Points, in no order, along strands that fork and pass close to each other.
In the rows, zero is written as 128.
Two points are linked if the straight distance between their rows is under 98.8. Some points are linked to none.
Z_739: [168 170 124 111 117 123 179 124 153 125  95 125 113 140 144  87 117  99
 175 204 177]
Z_148: [140  85 150  89 152 147 173 101  97 189 181 137 125 154 141 111 160 132
 175 110  78]
Z_803: [ 89 114  94  98 128  80 110 121 147 131 121 129 147 151 136  80 111 150
 133  92 132]
Z_851: [100 115 121 148 141 127  84 159 116 113 154 143 139 132 116 120  95 131
 110  58 115]
Z_433: [144 136 112 100 135 165 194  86 103 172 147 140  71 134 123 141 182 104
 152 178  81]
Z_137: [105 123 150 156 115 142 128  98 115 174 115 142 141 112 117 114 145 114
 103  79 104]
Z_434: [185  69 130 137 113 149 167 123 113 182 169 122 104 146 108 109 145 115
 107 126  89]
Z_839: [110 129  72 116 119 109 136 130 152 122 167 129  95 139 163 110 141 149
 142 110 127]
Z_696: [130 134 108  92 134 133 111 141 129  92 131 108  88 162 112  78 130 152
 137 142 108]
Z_893: [125 101 124 183 127 129 104 145 105 113 118 101 125 108 106 176 110 120
  47 166 128]
Z_263: [158 114 124 149 138 177 105 107 116 120 140 106 153 113 148  81 114 140
 130 117 130]
Z_527: [137 123 134  79 170  91 139 217 110 124 120  48 123 154 133 181 110 109
 118 166 175]
Z_786: [102 164 109 106 109 117  89 103 137 102 112 191 162  94 122 119 117 143
 138  43 136]
Z_782: [ 80 205 140 113 104 116 135 130 156 119  89 140 103 121 130 131 143 136
 136 142 138]
Z_146: [134 136 137 136 106 139 173 137 135 177 178 162  81 135 126 143 164 112
 129  87  85]
Z_413: [141 170 129 139 123 136 129 155 163 119 123 124 153 140 160  85  92 120
 162 123 172]
Z_576: [161 139 164 139 117 175 156 104 114 146 177 164 114  82 145 128 168 136
 154  85 107]
Z_132: [ 73 170 142 135 148 138 110 203 122 124 144 113 111 123 127 167  99 115
 136  90 144]
Z_644: [161 138 147 202 100 171 135 114 124 137 141 150 100  88 124 143 148 120
  82 110 112]
Z_838: [160 101 138  77 161 163 196  95  95 195 161 138  95 166 118 138 170 114
 171 165  66]
Z_26: [ 87 101 140 103 148 118 108 174  92 134  96  73 123 153  79 150 110 117
  82 163 128]
Z_114: [206  85 130 152 133 169 119  84  94 102 143 123 109 111 111  99 141 143
 100 139  91]
Z_96: [ 69 158  94 105 104 101 117 119 157 150 116 170 170 116 143 123 109 120
 149  60 155]
Z_650: [ 95 161 156 143 120  94 112 149 128  97  81 121 139 103 120 176 123 145
  72 157 148]
Z_630: [ 96  90 150  91 152 122 111 179  83 146 132  81 104 152  72 188 157 112
  85 141 120]
Z_889: [180 136 122 139 104  83 143 127 181  94 117 157 174 154 168  85 126 130
 155 130 193]
Z_320: [163 144 171 169 116 101  96 141 159  86  64 146 216 151 119  98  88 114
 124 117 160]
Z_579: [177 106 115 161 138 110  81  74 118  76 151 163 140 111 129 116 126 156
 118  64  72]
Z_105: [129 149  92 123 132 142 129 188 156 110 154  91  65 161 138 127 103 122
 158 154 144]
Z_275: [113 179 130 149 100  73 123 164 179  85 115 176 159 116 152 161 109 134
 128 103 188]
Z_631: [126 108 140 114 120 167 131  75 139 130 123 125 184  84 160 133 150 165
 183 156 164]
Z_198: [106 163 125 180  89 151 147 113 137 153 120 142  95  91 134 161 158 110
  89 140 128]
Z_156: [ 88 138 128 139 117 146 117  93 135 182  82 115 186 118 133 105 129 111
 122 102 131]
Z_771: [123 115 135 163 118  89 100 119 125  85 144 169 104 113 107 170 146 153
  74  88  84]
Z_247: [177 124 125 119  93 114 160  99 175 115  97 138 206 123 170 109 150 140
 174 151 199]
Z_454: [114 160  94 118 148 166 142 173 140 148 133  86  52 166 120 154 110  87
 167 170 120]
Z_774: [100 126 150 132 110 113 165 166 127 172 158 144  68 140  96 204 174 108
  99 126  98]
Z_464: [178 121  79 115 134 172 160 107 111 109 132  96 110  96 122  88 116 123
 135 209 147]
Z_422: [163 141 144 132 123  83 160 150 148 102  97 138  98 178 136  86 111  93
 156 184 193]
Z_144: [110 124 131 127 154  90  60 162 116  65 138 147 159 136 112 129  71 147
 115  76 101]
Z_565: [162 115 159 143 119 142 132 119 111 154 168 185 136  99 115 112 115 125
 123  19  98]
Z_115: [142 151 116 126 140 170 113 143 132 114 160 115 141 124 163  77 103 139
 169  96 146]
Z_694: [120 121  96  80 125 136 139 116 118 127 126 111  65 159  94 103 161 131
 132 165  95]
Z_474: [148 159 153 178 135 137  81 156 116  54 103 116 134 109 115 164  87 127
  84 176 110]
Z_553: [ 93 136 109 121 118  81 117 144 167 140 112 142 185 146 148  94  86 121
 143  85 170]
Z_487: [127 127 130 120 167  87  75 192 106  45 161 119 155 136 131 177  88 147
 113 104 104]
Z_117: [166 152 137 126  91  75 147 106 169  84  66 158 147 141 132  95 138 134
 118 183 175]
Z_570: [135 155 157 107 116 114 139 115 147 142  59 122 176 150 124  67 115 112
 153 153 165]
Z_833: [113  87 101 118 118 125 153  77 102 173 106 113 114 134 110 102 153 114
  94 163 101]
Z_37: [122 195 104 103 155 179 159 133 135 154 114 108  63 152 141 132 123  97
 191 172 103]
Z_702: [134  89 149 101 136 140 143  92 100 162 162 149 135 120 130  91 157 142
 151  69  91]
Z_72: [147 164 147 151 129 122 121 188 149  86 119 118 121 151 136 110  79 123
 134 154 167]
Z_101: [141 132 119 138 139 112 138 203 148 111 130  87  98 176 136 116  71 106
 145 177 178]
Z_963: [138 127 150 140 129 186 132  92 117 146 172 164 163  62 161 139 149 136
 180  64 146]
Z_606: [113 107  98 122 125 125 134 116 118 150  85  94 129 140 103  89 102 113
  99 181 131]
Z_826: [124 161 182 133 141  67 104 170 124  67  89 131 181 112 137 184 104 141
  88 139 153]
Z_173: [109 100 119 112 128 143 154  58 130 168 143 135 166 100 177 142 171 146
 173 147 138]
Z_522: [ 96 119 133 122 142  62  86 162 136  92 113 133 172 142 128 128  83 149
 103 103 139]
Z_960: [144 104 125 144 111 148 150  60 123 157 141 137 135  84 160 131 179 143
 128 125 130]
Z_477: [152 113  87 117 108 108 126  72 158 106 128 130 152 108 174  99 152 174
 130 142 150]
Z_874: [133  62 161 134 144 176 109  76 111 136 142 120 184  88 143 119 135 163
 172 131 150]
Z_710: [103 144 146 116 140 105 127 171  92 117 103  81 131  99 130 207 142 133
  63 156 151]
Z_260: [115 124 135 179 134  85  72 120 124  79 124 154 153  95 124 191 109 144
  76  87 102]
Z_267: [ 91 126 152 135 110 130 145 134 110 161 117 135  78 133  87 153 163 110
  87 132  92]
Z_635: [116 139 124  95 132  99  89 113 141  88 104 147 159 136 123  67 113 163
 135  88 121]
Z_862: [116 103 139 115 133  56 145 162 132 128  77 101 141 169 115 119  86 109
 102 195 175]
Z_946: [141 102 104 145 126 133 116 176 134 110 212 152  82 148 115 139 137 130
 121  68 100]
Z_300: [171  74 145 132 128 148 142  85  97 154 143 121 125 122 116  93 152 138
 109 115  96]
Z_641: [177 108 152 160 121 119 120  65 121 135 141 189 152  78 120 131 143 149
 113  28 106]
Z_333: [147 130 117 103 118  61 152 132 169 105 114 137 124 177 156  72 119 135
 157 153 169]
Z_315: [ 87 138  87 102 124  90 149 161 154 129 131  98  64 154 131 170 131 127
 131 179 141]
Z_695: [ 84 159 146 170 108 137 115 126 129 142 114 151 124  95 121 150 140 123
  93  90 126]
Z_39: [126 119 120 106 164 132 109 212 103 120 168  66 108 139 124 211 146 119
 104 130 148]
Z_825: [183 155 146 190 123 112  81 130 148  46  97 127 164 127 131 130  72 123
 108 176 114]
Z_359: [148 146 119 166 122 156  76  97 138 111 111 154 200  85 132 121 105 133
 133  45 140]
Z_911: [145 167 128 146 115 189 132 125 114 108 130 125  79 104 121 114 145 125
 120 148 114]
Z_746: [101 101 132 115 138  42 122 173 135 117 105 104 157 159 137 140  94 140
  98 145 166]
Z_611: [120  96 147 162 116 126 128 152 105 135 135 121  94 126  86 179 148 118
  57 137 108]
Z_462: [151 119  93 117 101  91 144  88 157 116  87 120 148 129 144  87 124 144
 112 185 162]
Z_723: [ 89 132 113 119 118 114 149 165 131 136 155 115  51 138 112 208 173 116
 110 160 123]
Z_920: [127 120  90 138 144 167 165 111 107 196 139 103 105 153 134 126 133  83
 133 161 103]
Z_866: [150 154 148 200 120 158  90 128 120  84 122 138 111  96 113 152 121 129
  79 127 102]
Z_490: [100 104 116  91 168 116 109 214 122 130 145  56 100 173 112 171 110 115
 138 141 144]
Z_785: [194  86 107 128 141 195 141 100  87 108 158 105 107  98 119  96 135 135
 127 180 124]
Z_715: [ 88 120  87  82 148 110 133 114 137 169 136 114 147 164 160  81 113 129
 176  99 120]
Z_881: [125 184 100 111 131 152 173 115 139 153  93 111  97 129 139 119 116  93
 160 202 139]
Z_370: [112  90 122 127 134 141 106 143  98 138 112  94 110 158  79 103 115 117
  90 144 103]
Z_228: [140 175 146 150 123 195 127 129 117 119 162 145  93  96 141 112 148 130
 146  90 113]
Z_589: [136 124 136 156 149 149  94 203 103  87 165  93 108 129 116 194 120 126
  84 137 125]
Z_466: [114 101 149 117 159 204 155  85  97 154 148 119 145 105 149 147 126 130
 204 207 139]
Z_361: [ 57 140 133 139 148 141 126 162 114 185 124 100 114 161 121 150 109  90
 131 109 109]
Z_175: [101 122 140  73 138 136 135  69 110 140 131 142 138 112 143  95 173 162
 170 108 108]
Z_991: [ 69 164 126 104 149 116 135 159 143 163  98 101 101 170 132 135 103 104
 158 139 119]
Z_138: [122 107 121 112 119 140 130  72 135 168  80 103 207 116 146  94 132 132
 143 142 154]
Z_535: [129 135 103 134 127 103  73 102 123  76 146 194 140 103 123 128 105 148
 118  44  98]
Z_28: [120 129  93 121 159 161 174  86 116 196 153 123 124 147 180 142 153 111
 168 155 109]
Z_790: [ 95  93 117  86 129 113 124 147 120 145 136 113  62 179  69 140 168 120
 117 145  92]
Z_109: [131 110 124 120 114 120 178 153 140 201 164 139  63 180  83 189 168  85
 114 156  81]
Z_949: [ 68 142 111  96 137 101  94 176 116 109 150 161 125 129 117 140  83 135
 138  53 140]
Z_781: [105 122 125 138 146 162 148 154 112 199 150 110  91 180 103 136 132  76
 139 117  83]
Z_807: [173 100 127 139 103 153 177 149 129 183 168 130  76 151  80 147 151  89
 100 153  89]
Z_772: [169  86 164 150 121 137 134  49 118 149 139 157 155  69 137 139 170 161
 128  81 126]
Z_206: [128 155 106 134 132 181 154 107 127 160 159 116 115 114 176 122 147 118
 169 139 129]
Z_397: [165 151 137 175 120 135  82 116 164  96  82 135 221 114 133 109  89 132
 125  90 148]
Z_600: [158 160 173  80 120 126 143 104 148 104  82 141 174 136 139  68 141 144
 191 145 169]
Z_733: [132 117  94 101 112 116 125  71 152 115 152 159 161  87 175 117 161 173
 164  90 153]
Z_12: [115 157 141 147 143 127 106 199 128  81 138 105 117 129 134 161  95 138
 110 135 146]
Z_704: [111  62 183 131 141 184 138  72 104 163 152 144 158  97 137 144 144 145
 190 163 131]
Z_569: [162 125  86 100 118 129 171  84 131 119  92 113 133  97 126  86 122 126
 132 221 164]
Z_735: [108 137 110  70 128 132 150  80 118 140 112 121  98 134 132  95 170 146
 153 161 102]
Z_892: [133 145 139 104 138  93  94 147 140  62 105 129 124 162 109  81 102 160
 124 138 111]
Z_981: [124  89 112 128  99  93 150  96 133 150 156 153  90 132 124 125 176 145
  93  98  91]
Z_99: [112 186 150  73 129 146 140 100 145 129 103 140 156 114 152  93 148 146
 200 121 143]
Z_266: [119 146 136 191 126 129  66 118 134 104 106 152 176  92 117 153  95 127
  92  61 121]
Z_27: [128  86 114  98 128 145 153  45  96 157 102 114 143  95 123 105 156 135
 129 189 125]
Z_479: [ 75 177 129 152 101 104 109 146 158 114 109 158 151  89 138 175 122 134
 107  90 161]
Z_882: [ 91 141 146  93 144  66 151 174 143 140  80 102 105 176 125 136  98 107
 148 174 158]
Z_389: [125  96 142 143  99  78 144 134 136 141 160 181  98 121 102 159 155 143
  77  69  87]
Z_913: [142 141 163 144 121 115 111 139 138 112  57 119 173 149 110  79  84 112
 111 162 165]
Z_519: [153 154 169 170 135  70  83 158 144  42 103 142 184 122 142 168  79 131
 111 147 123]
Z_91: [149 174 125 128 113 180 141 101 135 115 128 123 116  86 160 114 151 142
 154 158 148]
Z_419: [120 111 108  86 145 139 154  69 112 173  79  98 172 127 131  86 122 116
 152 196 136]
Z_575: [103  77 150  85 140 100 124 181 115 164 166 118  86 177  67 190 178 113
 107 116 101]
Z_350: [165 113 129 168 134 174 102  84 123 127 152 148 180  71 154 126 128 141
 145  51 142]
Z_503: [166 106 140 140 113 126 144 162 130 144 200 179 106 131 104 128 122 126
 116  38  86]
Z_864: [124 121  91 148 132 148 110 194 141 108 191 107  79 158 128 145 122 128
 130 118 128]
Z_237: [148  97 123 169 136 159  96 128 107 123 129 109 133 138 114  94 106 127
  87 115 104]

A fork is a point with three links. Follow the links from the first point to the second and name the forks in between, in order.
Z_535, Z_27 | Z_803, Z_694, Z_370
Z_611, Z_735 | Z_774, Z_300, Z_702
Z_785, Z_132 | Z_300, Z_702, Z_694, Z_370, Z_72, Z_12
Z_889, Z_26 | Z_105, Z_72, Z_370
Z_981, Z_781 | Z_359
Z_101, Z_137 | Z_72, Z_370
Z_892, Z_739 | Z_694, Z_370, Z_72, Z_105
Z_397, Z_487 | Z_359, Z_144
Z_803, Z_695 | Z_694, Z_370
Z_774, Z_27 | Z_300, Z_702, Z_694, Z_370

Follow the links from the first point to the second, and from the first to the third. Name the last point that the two ways share.
Z_630, Z_704, Z_695 | Z_370
Z_72, Z_611, Z_785 | Z_300
Z_807, Z_12, Z_579 | Z_694
Z_39, Z_739, Z_807 | Z_72
